The views of a scene show one set of named points, each view turned or mirrored, and shifted as a whole, with a little noise and some points left out.
In the rows, 100 means zero.

Scene 1
View 1
Tufad: 82  94  73  89  96  86  88  115  105  92  100  95  87  105  117  93  83  119  97  97  120
podu: 91  112  105  75  119  115  85  92  97  110  85  104  105  78  106  88  89  91  114  104  123
nek: 91  112  94  88  111  107  88  86  104  107  85  109  97  86  109  84  92  102  100  101  126
naz: 100  92  101  87  104  106  93  101  98  91  89  98  99  94  105  102  100  97  102  100  116
tibuf: 86  101  84  84  104  97  88  106  102  98  94  99  94  95  113  91  86  108  103  100  121
nuvar: 112  90  109  101  99  109  98  87  100  88  81  106  97  97  100  106  115  94  90  99  114
Nodan: 89  83  78  92  91  86  93  119  103  83  101  92  88  109  115  102  90  116  95  96  115
popen: 100  113  102  99  108  111  91  72  107  106  78  117  96  88  104  86  104  99  90  100  126
mida: 99  71  98  78  98  100  95  130  91  77  101  81  100  102  108  118  95  97  113  101  105
zit: 108  97  97  113  94  101  98  77  109  90  79  114  88  102  103  97  116  106  75  96  120
Ziz: 94  94  105  70  113  111  89  111  92  97  93  91  106  85  107  102  90  90  120  104  115
tifem: 104  110  116  86  116  122  91  78  98  105  77  110  105  79  100  93  105  85  104  103  121
sofit: 104  89  110  82  107  112  93  103  93  90  88  95  104  91  102  108  102  88  109  102  112
pabu: 93  112  89  101  104  101  90  78  109  105  82  115  90  93  109  83  98  109  87  98  127
tos: 94  105  101  80  112  110  88  95  99  103  87  102  102  85  107  93  92  95  109  102  121
View 2
zit: 120  115  97  99  86  109  115  110  96  80  77  92  110  101  98  109  74  93  104  92  113
tos: 96  107  113  87  100  105  90  117  105  114  93  95  129  105  95  102  95  111  112  107  111
sofit: 105  106  114  100  106  105  92  123  115  103  89  87  134  89  100  114  104  105  117  105  101
podu: 92  105  117  84  103  108  85  120  104  119  99  97  136  113  93  99  96  118  115  105  118
nek: 97  109  108  83  93  106  95  112  97  113  91  98  122  114  93  97  85  111  107  103  117
Nodan: 97  116  94  92  90  95  98  101  103  113  73  88  101  76  104  105  96  96  94  119  75
mida: 99  108  108  103  107  97  88  117  121  112  80  81  123  64  106  117  116  99  110  119  71
tifem: 106  104  118  92  102  112  94  125  106  100  97  95  140  114  93  107  90  112  121  94  129
pabu: 104  113  101  84  86  107  105  106  91  102  85  99  111  116  94  97  74  105  101  99  119
popen: 108  110  107  88  91  111  104  114  95  96  90  98  122  118  93  101  76  107  110  94  128
Tufad: 92  116  95  84  88  95  96  98  97  122  76  93  100  88  101  98  92  101  92  120  81
nuvar: 118  110  107  104  97  109  106  120  108  84  83  88  125  93  99  115  89  97  115  95  110
View 3
mida: 80  101  90  76  86  81  93  96  102  95  75  84  86  113  68  83  92  115  67  102  96
nuvar: 100  84  113  108  84  92  111  89  94  99  73  102  90  98  90  107  83  98  97  111  93
naz: 84  86  108  101  87  88  96  97  101  92  81  97  98  106  90  88  84  103  86  108  97
Nodan: 73  91  98  91  87  82  82  92  114  83  82  78  98  112  66  94  85  92  73  121  120
tos: 76  81  114  108  89  90  91  102  103  88  88  103  109  107  104  75  83  103  89  105  95
Tufad: 66  85  103  98  88  83  76  95  119  78  88  81  108  113  74  87  82  88  75  123  124
pabu: 81  71  124  124  87  94  90  94  110  82  88  101  113  101  102  95  76  82  100  122  112
podu: 74  79  118  111  91  93  90  106  102  87  92  109  114  108  115  65  82  106  91  100  89
Ziz: 74  90  104  93  90  87  91  104  101  91  86  100  102  112  97  65  87  116  79  96  87
tibuf: 69  84  109  103  89  87  82  100  112  81  90  92  110  111  91  78  83  97  81  113  109
zit: 97  76  119  120  84  94  104  86  102  91  76  98  97  96  89  117  77  81  102  124  110
tifem: 87  77  121  117  88  96  102  101  96  93  85  114  107  101  116  80  81  104  100  101  84
sofit: 87  90  106  96  87  89  101  97  96  97  79  100  94  106  92  83  87  111  85  101  86
View 4
pabu: 87  99  93  124  88  118  91  102  60  62  99  94  97  100  99  110  82  84  115  92  83
popen: 81  103  92  115  91  114  98  102  59  65  100  82  100  101  98  106  90  78  122  87  83
tifem: 71  102  92  94  95  113  103  101  70  75  99  70  98  97  111  99  101  67  122  82  83
tos: 79  95  94  96  91  122  91  102  79  75  98  87  89  93  122  102  89  72  108  88  86
naz: 83  92  104  93  96  115  92  99  85  78  92  85  96  104  114  100  82  80  102  101  93
sofit: 77  92  105  79  100  113  95  98  93  85  90  76  95  105  120  94  88  75  103  99  94
nek: 83  98  91  110  88  122  89  102  68  68  100  91  91  93  114  107  87  75  112  86  83
podu: 75  98  88  94  89  124  92  103  76  75  101  84  87  87  127  103  96  64  112  79  82
Ziz: 77  90  99  79  94  123  89  100  95  85  94  85  85  93  135  98  89  69  98  92  91
Tufad: 99  85  103  114  88  128  73  100  86  71  93  114  86  99  119  111  63  93  86  109  94
tibuf: 89  90  97  105  88  126  81  101  83  73  96  101  86  94  123  107  77  81  97  97  89
zit: 89  98  105  118  98  105  99  98  65  65  93  83  110  118  83  105  78  94  115  106  92
Nodan: 99  83  110  107  93  122  77  98  93  75  89  109  90  107  115  106  61  97  83  117  98
mida: 86  81  115  74  101  117  84  96  112  90  84  90  91  109  129  95  72  85  82  116  103

In a view up to two points have been moved. Name them for each view, in the order of its rows, or write -.
view 1 | tibuf
view 2 | -
view 3 | nuvar, tifem
view 4 | sofit

Scene 2
View 1
Folud: 94  87  108  83  123  105  103  114  88  89  101  71  95  85  99  119  83  93  121  89  102
ren: 115  92  104  83  115  111  111  123  96  109  100  68  92  96  117  120  68  113  124  103  100
Zum: 99  84  109  89  134  100  80  101  87  96  105  87  89  82  103  94  99  115  108  75  101
nuzal: 94  89  105  77  99  97  125  119  104  93  111  67  115  97  96  132  59  92  122  105  94
Piler: 92  86  107  81  112  96  108  110  97  91  110  76  108  90  94  118  76  97  115  92  96
repam: 115  90  105  86  118  103  97  113  98  112  106  80  94  95  115  103  76  126  113  95  98
dur: 81  81  112  87  133  97  85  100  83  79  106  83  95  77  88  104  103  92  111  71  102
zaz: 83  83  108  83  116  88  97  100  96  85  115  85  111  86  87  106  87  99  106  81  95
verop: 110  88  108  90  138  112  84  111  82  103  95  78  77  83  114  101  95  116  118  81  106
deni: 107  93  105  79  107  110  125  128  98  102  101  60  99  97  109  135  59  97  130  110  99
feti: 72  79  110  83  120  83  92  94  93  75  118  89  114  81  78  104  95  91  104  73  95
zili: 100  88  105  81  109  96  109  112  101  99  112  77  108  95  101  114  71  108  114  96  95
View 2
feti: 118  111  106  97  89  112  105  127  98  85  99  87  106  124  98  109  112  130  131  67  85
nuzal: 85  76  91  114  123  114  103  105  116  72  87  102  99  114  72  115  101  104  129  85  112
Zum: 126  120  107  101  99  101  108  102  83  99  103  120  111  114  106  94  119  106  128  80  93
ren: 97  89  94  114  128  103  106  85  97  87  94  131  104  106  83  99  107  85  130  94  115
zili: 104  94  99  114  114  107  106  103  107  84  90  111  103  112  83  108  110  103  121  87  110
Piler: 101  94  98  107  111  110  105  108  103  82  94  105  103  116  85  108  107  109  130  81  102
deni: 82  74  88  113  134  110  104  89  106  76  92  121  100  110  74  107  99  89  137  91  115
Folud: 100  95  96  99  114  109  104  100  91  84  102  115  106  116  91  101  105  104  144  79  96
verop: 119  114  103  100  111  98  108  87  75  101  106  137  112  109  105  87  115  92  137  85  97
View 3
Zum: 91  132  96  87  100  99  78  69  87  86  93  105  104  124  106  106  95  105  87  95  124
nuzal: 84  125  120  93  100  113  128  92  123  91  97  92  123  89  111  128  117  118  100  101  90
zili: 83  119  106  96  101  106  109  86  106  84  93  97  119  99  113  117  104  117  95  101  100
repam: 89  106  93  100  105  100  94  84  85  85  90  94  117  108  110  109  98  116  84  106  100
Folud: 97  136  114  83  99  110  102  78  104  101  98  96  111  112  100  121  115  104  90  96  108
dur: 93  153  110  76  95  105  84  65  101  92  98  109  100  124  102  112  104  98  93  88  131
zaz: 80  145  110  85  95  105  100  73  113  80  96  109  108  109  112  113  99  109  102  91  122
feti: 77  159  114  79  92  105  96  67  119  79  98  116  102  114  112  112  98  104  107  85  133
deni: 97  112  116  94  104  113  123  94  107  103  96  82  126  94  103  129  124  116  87  107  80
ren: 97  106  103  97  106  107  106  90  91  98  93  85  122  103  104  120  113  115  82  108  88
verop: 103  120  94  88  104  101  76  73  74  99  93  93  107  126  98  110  104  103  75  101  112
View 4
repam: 96  95  112  105  87  77  90  92  108  107  123  107  114  101  107  87  91  97  109  97  116
verop: 87  94  103  107  93  84  93  92  86  117  112  123  110  99  87  80  78  83  103  83  113
feti: 92  88  126  114  103  92  84  121  100  90  90  107  73  81  68  106  116  100  100  88  91
ren: 89  108  103  108  98  74  99  87  113  99  130  120  124  104  101  89  94  111  100  106  119
deni: 85  117  101  111  109  73  103  88  123  86  131  126  124  104  94  97  107  127  92  115  117
nuzal: 90  112  112  113  109  75  97  101  128  77  123  115  109  97  91  106  121  130  93  116  109
zili: 94  101  116  109  98  78  92  101  117  91  118  108  104  96  96  98  109  112  102  105  109
Piler: 91  101  115  112  103  81  92  105  112  89  112  114  99  93  85  101  111  112  97  102  105
dur: 86  91  114  113  103  93  89  112  87  101  93  120  83  86  64  96  100  90  97  81  96
Zum: 92  87  115  107  91  88  87  104  90  111  103  112  94  91  84  88  90  84  106  81  105
zaz: 94  92  123  111  99  87  86  114  105  92  101  107  84  87  79  103  112  103  101  93  98
Folud: 84  104  106  113  107  83  97  99  102  95  111  125  104  95  77  95  101  106  93  96  107

In a view up to two points have been moved. Name them for each view, in the order of its rows, or write -.
view 1 | Zum
view 2 | -
view 3 | zili, Folud
view 4 | -
